Each row is a point on a tangle of strands that fork, close into loops and nearly touch. The rows are in no order.
In the rows, 100 means zero.
Two points are linked if the straight distance between their rows is under 103. Some points are linked to none.
voki: 100, 100, 92, 120, 86, 81, 89, 96, 144, 88, 105, 106, 70, 94, 86, 74, 85, 98, 110, 98, 129, 100, 112, 99, 121, 107, 64, 109, 98, 64, 106, 126, 128, 94, 91, 125, 129
kis: 81, 127, 109, 101, 91, 68, 83, 92, 113, 85, 122, 109, 103, 119, 75, 82, 124, 74, 91, 67, 66, 102, 113, 113, 138, 71, 109, 92, 98, 102, 107, 120, 110, 68, 75, 133, 122
fabul: 82, 83, 109, 62, 121, 81, 104, 119, 134, 78, 74, 90, 81, 91, 96, 116, 62, 135, 94, 81, 130, 61, 69, 86, 104, 109, 94, 72, 68, 83, 139, 68, 110, 134, 84, 92, 92
megik: 126, 90, 100, 76, 105, 140, 117, 93, 81, 149, 91, 96, 104, 92, 143, 92, 64, 124, 91, 100, 136, 118, 94, 59, 49, 100, 76, 96, 106, 63, 77, 114, 72, 137, 114, 108, 84
nin: 112, 122, 131, 110, 83, 70, 98, 71, 128, 67, 135, 90, 99, 69, 72, 85, 104, 103, 106, 89, 103, 57, 66, 114, 109, 69, 121, 57, 120, 96, 119, 102, 66, 95, 79, 81, 106
vupal: 120, 137, 98, 150, 52, 87, 79, 94, 144, 60, 145, 129, 99, 98, 42, 90, 116, 74, 113, 84, 109, 97, 95, 114, 125, 96, 88, 86, 126, 92, 126, 116, 87, 78, 95, 125, 112
zovuz: 86, 120, 85, 64, 131, 75, 83, 117, 66, 129, 88, 81, 136, 124, 126, 84, 127, 67, 91, 103, 39, 123, 125, 103, 102, 92, 153, 108, 89, 146, 86, 111, 131, 73, 92, 99, 117
mela: 79, 112, 115, 107, 113, 93, 120, 98, 68, 105, 114, 83, 97, 109, 104, 98, 143, 78, 91, 114, 72, 103, 110, 113, 98, 84, 130, 117, 93, 122, 78, 114, 92, 77, 80, 81, 100
ler: 108, 79, 113, 67, 81, 139, 117, 90, 105, 94, 129, 107, 107, 106, 106, 111, 82, 122, 85, 73, 145, 87, 98, 47, 78, 102, 84, 69, 106, 57, 109, 160, 52, 166, 107, 126, 60
zek: 119, 116, 118, 123, 123, 73, 97, 96, 54, 101, 102, 87, 122, 83, 111, 86, 134, 99, 97, 134, 62, 98, 97, 110, 95, 87, 124, 115, 107, 142, 90, 85, 101, 79, 85, 49, 94
laba: 82, 71, 99, 74, 108, 119, 131, 89, 63, 135, 93, 88, 123, 131, 133, 106, 113, 83, 81, 103, 66, 106, 110, 73, 89, 95, 98, 101, 101, 102, 84, 101, 104, 123, 105, 126, 96
letog: 127, 111, 101, 98, 76, 91, 112, 77, 114, 145, 105, 102, 82, 64, 124, 92, 60, 122, 104, 87, 133, 63, 81, 69, 65, 90, 85, 73, 99, 63, 103, 88, 79, 114, 98, 74, 84
bot: 126, 83, 106, 105, 64, 128, 127, 96, 106, 130, 108, 129, 107, 89, 99, 81, 66, 98, 88, 77, 155, 90, 98, 71, 76, 112, 48, 95, 114, 44, 90, 129, 88, 141, 115, 99, 83
zuzar: 91, 120, 96, 128, 78, 113, 80, 91, 75, 80, 108, 126, 118, 124, 70, 111, 104, 104, 82, 93, 67, 145, 109, 82, 106, 106, 78, 120, 104, 108, 102, 96, 105, 116, 115, 123, 70
Pon: 114, 101, 122, 168, 83, 87, 53, 82, 129, 55, 95, 121, 102, 91, 86, 107, 103, 104, 129, 111, 89, 84, 96, 136, 100, 104, 88, 117, 129, 109, 106, 82, 91, 70, 98, 49, 101
kif: 99, 88, 108, 99, 117, 58, 97, 111, 74, 132, 85, 75, 108, 94, 131, 89, 129, 61, 102, 111, 70, 74, 110, 118, 114, 96, 121, 107, 106, 112, 109, 89, 152, 74, 76, 67, 116
les: 135, 124, 117, 130, 90, 64, 75, 61, 106, 116, 112, 94, 100, 87, 123, 84, 84, 115, 115, 98, 99, 80, 93, 88, 100, 65, 91, 87, 111, 76, 100, 101, 99, 85, 85, 77, 101
Kav: 99, 104, 124, 82, 125, 73, 80, 123, 107, 121, 92, 73, 100, 94, 96, 98, 89, 73, 102, 66, 99, 85, 91, 119, 132, 92, 124, 68, 75, 89, 112, 104, 131, 82, 73, 100, 142
Noku: 99, 64, 92, 45, 164, 94, 104, 126, 82, 118, 65, 70, 94, 105, 158, 132, 83, 135, 101, 104, 98, 68, 80, 74, 106, 92, 120, 76, 71, 117, 119, 49, 100, 117, 85, 93, 103
sif: 71, 72, 91, 78, 89, 136, 124, 95, 99, 100, 79, 117, 79, 118, 83, 76, 99, 65, 81, 93, 129, 131, 117, 91, 108, 105, 56, 122, 82, 63, 87, 132, 115, 132, 121, 125, 101
nelat: 129, 83, 96, 91, 118, 113, 119, 98, 78, 120, 86, 101, 100, 78, 125, 114, 74, 162, 100, 124, 130, 109, 87, 52, 53, 127, 74, 121, 106, 100, 96, 52, 85, 127, 110, 70, 65
Nis: 101, 89, 98, 129, 68, 85, 93, 99, 158, 51, 97, 112, 98, 75, 62, 97, 76, 101, 98, 96, 92, 76, 71, 128, 115, 123, 90, 92, 113, 104, 126, 68, 93, 89, 114, 91, 118
vek: 98, 89, 119, 73, 82, 150, 118, 93, 111, 115, 120, 108, 108, 109, 97, 81, 78, 84, 69, 65, 133, 104, 104, 46, 99, 94, 77, 86, 98, 51, 92, 157, 70, 145, 112, 155, 85
Mape: 72, 120, 118, 74, 102, 81, 86, 96, 145, 72, 130, 98, 96, 119, 66, 89, 117, 80, 99, 59, 92, 82, 100, 124, 139, 64, 130, 68, 100, 100, 117, 131, 90, 75, 73, 147, 131
bikem: 84, 124, 92, 115, 93, 109, 92, 123, 113, 76, 121, 120, 69, 110, 58, 125, 93, 104, 112, 71, 110, 112, 131, 100, 125, 113, 104, 117, 68, 104, 96, 133, 91, 100, 101, 144, 89
Big: 102, 90, 100, 114, 49, 121, 130, 81, 147, 63, 132, 127, 84, 82, 46, 88, 103, 87, 116, 115, 132, 128, 88, 110, 102, 122, 47, 117, 155, 70, 120, 129, 100, 99, 114, 128, 104
vitu: 89, 82, 64, 17, 156, 112, 118, 115, 71, 136, 75, 61, 130, 132, 151, 97, 97, 85, 103, 135, 68, 131, 96, 62, 76, 104, 152, 105, 92, 138, 77, 76, 121, 104, 110, 111, 122
letal: 115, 78, 107, 99, 133, 88, 71, 114, 86, 107, 59, 88, 104, 80, 134, 136, 86, 130, 110, 100, 101, 62, 81, 106, 101, 101, 102, 93, 102, 126, 121, 27, 99, 104, 93, 56, 102
Nulev: 99, 81, 89, 84, 149, 94, 100, 122, 74, 141, 64, 70, 85, 106, 156, 92, 98, 123, 109, 132, 103, 112, 115, 91, 97, 108, 107, 122, 83, 113, 86, 79, 134, 92, 105, 89, 103
fanum: 111, 88, 106, 109, 143, 82, 64, 109, 98, 109, 62, 81, 85, 91, 131, 111, 88, 133, 114, 115, 115, 97, 107, 118, 104, 100, 94, 121, 87, 111, 100, 65, 114, 94, 101, 69, 105
Dutan: 80, 77, 104, 79, 109, 70, 98, 117, 105, 88, 84, 90, 99, 82, 96, 103, 124, 51, 95, 100, 94, 65, 86, 158, 119, 83, 130, 81, 103, 130, 127, 77, 90, 70, 78, 62, 135
katep: 108, 113, 134, 105, 113, 90, 94, 83, 100, 86, 126, 69, 97, 78, 105, 115, 92, 117, 100, 86, 104, 58, 82, 102, 107, 78, 138, 62, 90, 103, 107, 113, 47, 95, 83, 88, 90
sib: 141, 106, 94, 123, 105, 81, 90, 63, 68, 137, 93, 97, 117, 80, 148, 93, 112, 130, 111, 128, 74, 68, 82, 83, 75, 71, 96, 97, 121, 119, 88, 46, 82, 98, 98, 54, 89
kole: 109, 101, 104, 112, 60, 84, 88, 84, 158, 56, 111, 108, 92, 85, 75, 99, 74, 113, 97, 93, 117, 73, 81, 90, 97, 109, 77, 86, 113, 82, 126, 93, 84, 121, 113, 98, 99
Kasot: 129, 94, 104, 91, 111, 80, 95, 90, 80, 138, 83, 78, 104, 60, 153, 105, 94, 126, 103, 110, 92, 53, 67, 78, 84, 88, 110, 85, 104, 119, 116, 29, 86, 101, 93, 54, 93
dib: 129, 118, 100, 141, 64, 78, 100, 49, 108, 112, 123, 107, 102, 94, 108, 72, 106, 87, 107, 107, 106, 92, 95, 93, 100, 76, 71, 93, 125, 60, 92, 115, 115, 85, 98, 93, 108
Pib: 124, 100, 79, 123, 94, 93, 90, 95, 69, 144, 79, 84, 121, 100, 130, 69, 119, 91, 70, 130, 91, 125, 102, 98, 86, 118, 90, 109, 93, 82, 79, 96, 153, 84, 126, 82, 104
rodo: 108, 57, 66, 48, 165, 114, 106, 144, 74, 103, 49, 87, 91, 102, 147, 136, 77, 134, 104, 116, 121, 97, 87, 80, 100, 131, 110, 108, 65, 143, 112, 32, 105, 110, 108, 81, 95
Sipe: 123, 105, 117, 96, 142, 70, 87, 115, 50, 110, 83, 74, 129, 72, 118, 104, 115, 102, 98, 112, 66, 96, 88, 116, 102, 100, 144, 91, 106, 157, 114, 63, 104, 81, 81, 48, 99
busa: 88, 123, 116, 141, 83, 99, 115, 81, 69, 91, 128, 116, 104, 100, 78, 85, 159, 74, 97, 118, 75, 117, 112, 119, 104, 79, 100, 121, 112, 112, 83, 125, 104, 72, 89, 84, 92
kamap: 145, 103, 91, 149, 97, 98, 50, 87, 96, 117, 66, 110, 120, 103, 137, 87, 82, 151, 109, 130, 90, 108, 102, 87, 79, 122, 71, 126, 118, 94, 86, 60, 138, 91, 125, 74, 84
Denos: 75, 94, 79, 127, 78, 126, 121, 113, 61, 106, 79, 120, 103, 110, 85, 116, 134, 84, 91, 115, 71, 112, 108, 128, 89, 133, 103, 126, 93, 123, 84, 79, 124, 110, 128, 88, 79
Zaf: 79, 115, 97, 146, 70, 106, 61, 105, 97, 66, 91, 132, 114, 124, 74, 116, 121, 99, 100, 102, 54, 138, 117, 107, 105, 116, 85, 136, 107, 118, 94, 87, 117, 93, 110, 91, 84
nifal: 113, 105, 124, 101, 65, 102, 128, 61, 116, 81, 147, 102, 91, 87, 85, 112, 99, 112, 119, 103, 132, 65, 72, 85, 81, 84, 91, 64, 134, 65, 123, 122, 67, 133, 87, 93, 74
pona: 57, 131, 65, 98, 52, 108, 106, 120, 118, 79, 110, 149, 71, 125, 59, 106, 131, 69, 107, 65, 81, 116, 128, 126, 131, 79, 93, 114, 97, 101, 100, 115, 110, 86, 99, 142, 124
gekub: 91, 102, 117, 77, 87, 61, 100, 81, 148, 65, 114, 91, 102, 86, 81, 80, 104, 96, 94, 94, 94, 65, 68, 133, 113, 67, 107, 62, 130, 105, 133, 91, 85, 91, 81, 100, 128
zam: 98, 89, 116, 98, 92, 78, 95, 106, 149, 74, 89, 105, 84, 78, 91, 114, 56, 137, 114, 89, 127, 63, 68, 89, 93, 114, 76, 82, 111, 76, 135, 63, 104, 122, 91, 81, 92
tor: 83, 94, 106, 77, 91, 122, 102, 82, 111, 73, 128, 90, 102, 110, 95, 123, 104, 121, 78, 86, 123, 83, 94, 67, 87, 88, 117, 71, 85, 79, 114, 142, 49, 149, 108, 118, 65
nozas: 102, 95, 114, 130, 105, 55, 68, 92, 86, 72, 82, 113, 113, 91, 95, 75, 136, 75, 88, 98, 51, 82, 111, 151, 129, 85, 110, 118, 114, 143, 113, 95, 124, 53, 89, 65, 114
pato: 93, 111, 102, 72, 139, 111, 92, 127, 99, 116, 99, 64, 100, 101, 114, 116, 72, 101, 93, 84, 118, 108, 88, 92, 86, 96, 143, 76, 49, 98, 89, 106, 75, 101, 102, 97, 108
tiz: 93, 133, 94, 127, 97, 87, 59, 117, 69, 85, 84, 119, 115, 110, 80, 107, 123, 101, 92, 88, 53, 131, 122, 128, 126, 99, 118, 136, 83, 146, 87, 102, 115, 71, 103, 96, 94
kife: 117, 86, 79, 73, 132, 115, 115, 105, 58, 154, 69, 79, 106, 110, 160, 83, 101, 130, 92, 145, 106, 132, 108, 78, 68, 116, 91, 122, 107, 100, 82, 74, 135, 115, 118, 96, 96
ligo: 76, 65, 112, 59, 87, 141, 133, 90, 98, 117, 91, 119, 105, 114, 89, 82, 86, 68, 83, 72, 128, 120, 99, 73, 99, 94, 55, 90, 95, 50, 95, 140, 101, 152, 109, 141, 100
lipo: 129, 130, 106, 116, 60, 93, 108, 78, 150, 74, 170, 111, 97, 89, 50, 86, 117, 77, 119, 87, 130, 82, 84, 99, 108, 83, 99, 62, 137, 68, 117, 131, 76, 95, 86, 134, 110
kago: 84, 88, 119, 103, 83, 115, 139, 70, 100, 98, 122, 94, 87, 108, 93, 95, 109, 83, 91, 96, 110, 98, 102, 84, 95, 86, 81, 100, 111, 70, 92, 131, 86, 107, 96, 130, 100
samo: 84, 132, 103, 91, 120, 114, 84, 112, 93, 110, 120, 85, 121, 135, 105, 104, 101, 90, 85, 69, 63, 114, 116, 95, 110, 73, 153, 81, 74, 124, 78, 129, 70, 80, 93, 142, 107
kezag: 103, 100, 128, 114, 119, 85, 89, 87, 108, 79, 110, 84, 80, 73, 92, 108, 83, 111, 96, 86, 112, 61, 106, 113, 130, 88, 112, 95, 88, 114, 106, 118, 64, 73, 99, 107, 108
gizuk: 114, 99, 92, 118, 104, 109, 79, 110, 114, 93, 92, 99, 84, 104, 112, 112, 65, 121, 97, 108, 130, 104, 118, 87, 83, 114, 80, 110, 80, 90, 86, 116, 83, 129, 115, 98, 87
pase: 96, 82, 67, 55, 137, 97, 117, 126, 55, 149, 70, 59, 137, 120, 163, 98, 136, 68, 98, 146, 68, 109, 111, 87, 73, 109, 159, 110, 115, 153, 91, 84, 120, 88, 106, 83, 108
Tuzel: 138, 125, 108, 113, 117, 77, 74, 71, 83, 122, 103, 82, 117, 96, 143, 93, 84, 135, 105, 109, 81, 96, 100, 83, 84, 70, 103, 93, 107, 103, 92, 87, 88, 93, 98, 90, 98
Buza: 119, 106, 90, 81, 87, 86, 88, 107, 189, 45, 131, 109, 89, 86, 64, 105, 80, 108, 127, 93, 118, 90, 91, 156, 126, 98, 100, 69, 141, 108, 132, 122, 65, 76, 92, 137, 131
gove: 98, 83, 91, 43, 145, 99, 118, 124, 76, 143, 79, 59, 122, 114, 154, 113, 86, 115, 97, 107, 77, 97, 81, 62, 83, 104, 147, 75, 91, 124, 94, 69, 107, 110, 86, 106, 104
guvid: 95, 102, 91, 112, 53, 115, 118, 67, 134, 64, 142, 118, 82, 102, 53, 87, 121, 75, 101, 100, 121, 124, 111, 100, 129, 95, 62, 115, 145, 80, 114, 141, 86, 91, 108, 157, 104
vove: 63, 102, 94, 76, 82, 142, 130, 108, 94, 82, 117, 128, 70, 119, 62, 124, 101, 94, 100, 69, 119, 116, 124, 78, 109, 109, 94, 116, 70, 86, 91, 145, 78, 128, 113, 146, 75
Fod: 129, 91, 106, 173, 44, 144, 107, 71, 89, 91, 108, 138, 111, 86, 68, 80, 106, 91, 91, 108, 126, 118, 97, 103, 98, 127, 55, 124, 132, 68, 88, 117, 104, 111, 134, 96, 64
Vupog: 61, 112, 69, 85, 50, 102, 132, 122, 130, 65, 107, 147, 78, 101, 47, 111, 127, 76, 115, 90, 86, 107, 100, 161, 113, 98, 101, 98, 118, 111, 111, 96, 98, 86, 97, 120, 126
mov: 89, 89, 84, 69, 123, 74, 92, 120, 83, 110, 58, 71, 109, 100, 119, 113, 108, 75, 83, 114, 83, 102, 93, 86, 104, 106, 111, 112, 75, 125, 114, 48, 141, 113, 107, 68, 103
rorar: 101, 131, 86, 97, 120, 77, 70, 107, 56, 104, 85, 98, 123, 111, 103, 84, 128, 88, 82, 92, 41, 130, 125, 121, 126, 94, 136, 120, 79, 156, 90, 113, 125, 54, 108, 100, 111
Bil: 98, 61, 105, 116, 94, 80, 86, 105, 139, 60, 75, 107, 88, 77, 89, 110, 80, 102, 113, 95, 100, 61, 75, 151, 118, 121, 95, 100, 123, 118, 132, 49, 100, 79, 104, 73, 129
regef: 65, 92, 81, 56, 152, 126, 112, 138, 89, 121, 84, 92, 70, 137, 118, 108, 75, 95, 124, 104, 109, 126, 119, 92, 100, 103, 124, 103, 40, 96, 75, 118, 112, 118, 85, 120, 110
nasod: 127, 104, 109, 96, 61, 108, 140, 74, 142, 85, 164, 111, 93, 82, 65, 91, 93, 102, 123, 89, 141, 63, 77, 86, 99, 103, 87, 55, 135, 54, 117, 134, 80, 117, 88, 128, 92
Vus: 126, 115, 74, 100, 65, 96, 116, 99, 187, 62, 145, 115, 95, 79, 67, 86, 97, 90, 129, 125, 126, 113, 96, 143, 108, 105, 80, 87, 152, 93, 121, 124, 72, 70, 107, 128, 124
dosip: 70, 103, 112, 78, 108, 107, 105, 95, 118, 106, 116, 79, 90, 120, 102, 101, 104, 82, 90, 90, 108, 101, 106, 78, 96, 84, 103, 87, 78, 71, 86, 131, 97, 114, 94, 126, 108
Fug: 103, 85, 86, 85, 130, 72, 104, 130, 56, 146, 73, 68, 121, 97, 154, 97, 138, 59, 104, 122, 66, 66, 116, 109, 101, 104, 150, 104, 109, 144, 112, 86, 144, 85, 90, 67, 104
tovu: 119, 73, 83, 55, 124, 130, 141, 104, 62, 159, 81, 88, 122, 108, 153, 90, 79, 130, 90, 124, 110, 133, 94, 59, 50, 108, 93, 104, 111, 93, 77, 82, 102, 122, 104, 108, 99
purez: 102, 125, 88, 89, 117, 105, 93, 116, 81, 114, 105, 84, 131, 131, 110, 108, 92, 117, 89, 104, 75, 146, 120, 94, 86, 89, 133, 94, 84, 132, 80, 113, 84, 94, 108, 126, 105
gaviz: 59, 101, 115, 94, 116, 89, 118, 103, 88, 78, 101, 96, 83, 101, 76, 127, 124, 80, 97, 104, 86, 102, 105, 123, 106, 94, 123, 122, 74, 125, 100, 88, 98, 94, 88, 75, 102
gil: 84, 109, 110, 69, 104, 85, 72, 109, 165, 42, 110, 108, 90, 99, 60, 97, 85, 103, 116, 66, 109, 88, 93, 160, 145, 75, 116, 65, 121, 111, 141, 122, 77, 78, 83, 138, 144
seg: 59, 101, 76, 114, 99, 120, 104, 122, 82, 96, 86, 120, 58, 123, 102, 114, 115, 103, 106, 94, 98, 101, 143, 142, 112, 97, 109, 134, 70, 117, 73, 122, 100, 86, 117, 114, 101
Golin: 133, 104, 96, 146, 95, 81, 45, 95, 122, 107, 73, 117, 97, 94, 120, 82, 65, 136, 119, 110, 106, 106, 102, 92, 94, 118, 60, 117, 103, 68, 98, 77, 139, 98, 105, 72, 102
megap: 107, 93, 102, 154, 31, 135, 114, 72, 110, 66, 115, 145, 109, 83, 38, 76, 116, 74, 101, 100, 112, 123, 82, 106, 111, 133, 49, 119, 147, 67, 107, 112, 112, 92, 122, 118, 88
fuze: 84, 92, 85, 75, 147, 106, 111, 133, 81, 150, 76, 79, 93, 126, 144, 90, 94, 93, 109, 114, 89, 115, 116, 86, 101, 107, 120, 101, 67, 98, 68, 107, 140, 100, 85, 110, 121
kubil: 135, 111, 99, 155, 44, 90, 75, 41, 108, 92, 111, 131, 106, 83, 82, 71, 113, 90, 106, 119, 111, 112, 79, 84, 95, 93, 51, 94, 140, 49, 98, 108, 116, 84, 117, 76, 93
fam: 130, 126, 94, 93, 125, 85, 93, 115, 64, 111, 100, 84, 144, 108, 117, 104, 90, 133, 102, 127, 70, 143, 102, 112, 79, 105, 140, 98, 109, 152, 88, 82, 93, 82, 90, 101, 108
sater: 99, 105, 114, 66, 143, 91, 70, 122, 98, 124, 75, 54, 106, 91, 116, 104, 74, 95, 92, 74, 106, 98, 88, 107, 113, 84, 144, 67, 61, 107, 107, 89, 98, 92, 89, 81, 121
bevoz: 98, 95, 94, 85, 133, 112, 122, 115, 75, 117, 96, 66, 99, 96, 128, 123, 94, 105, 84, 118, 110, 111, 91, 93, 70, 104, 132, 94, 65, 116, 83, 81, 68, 98, 106, 75, 91
nokis: 101, 124, 101, 133, 70, 71, 86, 96, 122, 59, 133, 129, 107, 99, 51, 88, 122, 81, 109, 79, 69, 91, 97, 136, 142, 85, 99, 85, 118, 117, 118, 102, 102, 66, 81, 113, 117
Kaz: 69, 87, 123, 71, 119, 86, 111, 103, 110, 63, 93, 83, 90, 103, 86, 123, 100, 125, 94, 87, 104, 65, 73, 105, 106, 94, 119, 74, 81, 103, 136, 71, 93, 122, 79, 90, 88
deva: 91, 81, 97, 101, 121, 135, 138, 95, 59, 112, 94, 88, 93, 96, 112, 119, 112, 113, 89, 129, 112, 130, 107, 97, 74, 124, 98, 129, 83, 109, 79, 97, 85, 109, 120, 93, 74
lifa: 52, 114, 61, 121, 60, 126, 101, 116, 89, 91, 84, 143, 71, 133, 81, 109, 136, 89, 102, 88, 91, 125, 139, 135, 118, 93, 94, 140, 88, 111, 78, 122, 118, 93, 123, 121, 98
zasa: 105, 102, 112, 166, 72, 103, 95, 77, 104, 77, 103, 114, 101, 96, 82, 96, 121, 101, 113, 131, 94, 96, 95, 121, 89, 110, 72, 131, 130, 96, 91, 84, 112, 88, 112, 58, 88
Ziv: 103, 76, 120, 136, 116, 77, 53, 94, 111, 74, 70, 97, 89, 89, 106, 107, 98, 114, 116, 107, 97, 76, 101, 136, 109, 107, 85, 125, 111, 118, 109, 62, 112, 83, 105, 58, 112
vig: 136, 105, 109, 145, 70, 99, 86, 88, 127, 107, 98, 119, 103, 74, 91, 89, 56, 122, 122, 98, 122, 98, 88, 70, 76, 129, 59, 112, 110, 60, 99, 85, 124, 105, 109, 61, 77
fudup: 143, 106, 89, 132, 105, 96, 67, 75, 83, 116, 72, 98, 119, 80, 137, 102, 98, 148, 105, 141, 89, 91, 90, 90, 69, 103, 76, 124, 122, 118, 86, 38, 91, 105, 128, 58, 86
duben: 133, 86, 102, 100, 85, 130, 110, 94, 87, 125, 92, 128, 116, 91, 113, 96, 58, 131, 92, 94, 138, 112, 102, 61, 63, 118, 47, 102, 112, 61, 88, 113, 76, 153, 123, 93, 62
Vuki: 89, 104, 106, 119, 101, 97, 74, 97, 129, 60, 113, 96, 71, 102, 77, 119, 92, 103, 106, 78, 113, 90, 122, 115, 133, 92, 103, 115, 91, 115, 113, 137, 78, 86, 101, 124, 108
fita: 69, 111, 100, 58, 129, 100, 101, 127, 77, 140, 95, 69, 125, 122, 119, 106, 123, 53, 92, 86, 56, 99, 106, 98, 99, 90, 164, 86, 74, 120, 78, 111, 122, 78, 82, 93, 120
geliv: 119, 70, 85, 77, 149, 104, 97, 121, 90, 107, 56, 90, 98, 88, 137, 125, 80, 159, 106, 126, 109, 101, 91, 67, 85, 140, 80, 131, 85, 120, 99, 34, 100, 122, 111, 78, 88
Nemub: 88, 109, 105, 142, 68, 100, 116, 82, 106, 74, 127, 120, 90, 95, 63, 102, 132, 74, 103, 118, 98, 113, 101, 120, 99, 98, 76, 120, 122, 97, 104, 107, 104, 87, 100, 90, 98
Merir: 60, 95, 79, 83, 127, 127, 110, 121, 80, 107, 86, 109, 66, 135, 108, 121, 101, 92, 120, 102, 105, 125, 138, 110, 101, 100, 108, 121, 58, 101, 73, 131, 95, 103, 98, 120, 96
Gav: 110, 101, 131, 99, 131, 68, 86, 110, 79, 133, 95, 73, 117, 81, 120, 94, 106, 73, 109, 80, 72, 67, 94, 124, 122, 83, 133, 72, 106, 106, 105, 99, 130, 58, 68, 74, 127
dinuv: 118, 98, 94, 125, 80, 145, 103, 115, 93, 110, 98, 143, 101, 109, 68, 83, 82, 105, 85, 78, 142, 142, 127, 80, 100, 144, 46, 130, 95, 67, 84, 141, 111, 125, 120, 129, 67
Fev: 66, 98, 96, 100, 64, 99, 134, 96, 126, 58, 130, 118, 90, 96, 45, 110, 124, 74, 100, 105, 95, 98, 95, 140, 100, 102, 92, 93, 116, 100, 117, 94, 83, 104, 91, 101, 108
dut: 62, 92, 104, 83, 88, 83, 128, 108, 104, 73, 107, 92, 92, 102, 69, 122, 122, 86, 91, 105, 89, 77, 75, 120, 94, 96, 117, 78, 86, 107, 123, 70, 90, 114, 82, 90, 93
Sog: 120, 105, 85, 68, 135, 89, 103, 135, 46, 115, 84, 75, 137, 92, 116, 115, 102, 111, 101, 130, 66, 130, 95, 113, 80, 114, 159, 91, 98, 164, 104, 61, 111, 94, 91, 89, 101
deta: 81, 133, 104, 104, 87, 91, 94, 87, 83, 89, 125, 107, 105, 130, 75, 102, 122, 91, 87, 81, 66, 135, 116, 79, 124, 81, 95, 113, 90, 105, 101, 120, 117, 93, 95, 137, 90
Fakur: 116, 90, 94, 148, 76, 142, 114, 103, 92, 119, 99, 127, 92, 95, 84, 84, 94, 105, 79, 104, 152, 113, 119, 106, 90, 141, 67, 127, 98, 68, 71, 127, 105, 114, 140, 109, 70
losur: 90, 70, 116, 113, 92, 140, 147, 73, 63, 113, 108, 105, 95, 99, 101, 103, 121, 93, 87, 110, 115, 108, 109, 95, 87, 104, 73, 121, 109, 81, 90, 127, 86, 119, 110, 119, 71
Napo: 82, 94, 92, 91, 86, 144, 114, 117, 95, 96, 99, 139, 83, 119, 66, 103, 78, 99, 91, 78, 125, 140, 129, 76, 107, 126, 60, 124, 77, 82, 88, 136, 102, 140, 118, 142, 76
Zil: 122, 97, 101, 97, 77, 95, 121, 87, 127, 130, 115, 113, 85, 79, 109, 74, 58, 107, 95, 80, 138, 66, 98, 63, 83, 99, 59, 83, 101, 45, 93, 118, 98, 125, 94, 102, 94
zas: 72, 110, 104, 66, 131, 112, 103, 127, 98, 146, 95, 74, 113, 131, 129, 93, 91, 77, 102, 86, 68, 104, 105, 77, 106, 103, 147, 79, 65, 99, 69, 114, 132, 86, 82, 129, 125
mobo: 85, 115, 109, 63, 116, 123, 90, 110, 138, 90, 127, 83, 78, 121, 98, 101, 85, 87, 100, 74, 135, 101, 114, 56, 106, 90, 120, 83, 63, 67, 84, 161, 76, 125, 98, 142, 105

How many points has the smallest loop of links through each point below? Write - if it is on no loop.
pona | 14
busa | 6
zasa | 12

A piece is two or more points that can be reached from each other along the links. Count, over all rows, the pieces, the separate loops (a circle has one, a figure eight two, a Y none), the forks (points with three links) and the tips (points with one).
pieces | 3
loops | 3
forks | 11
tips | 11
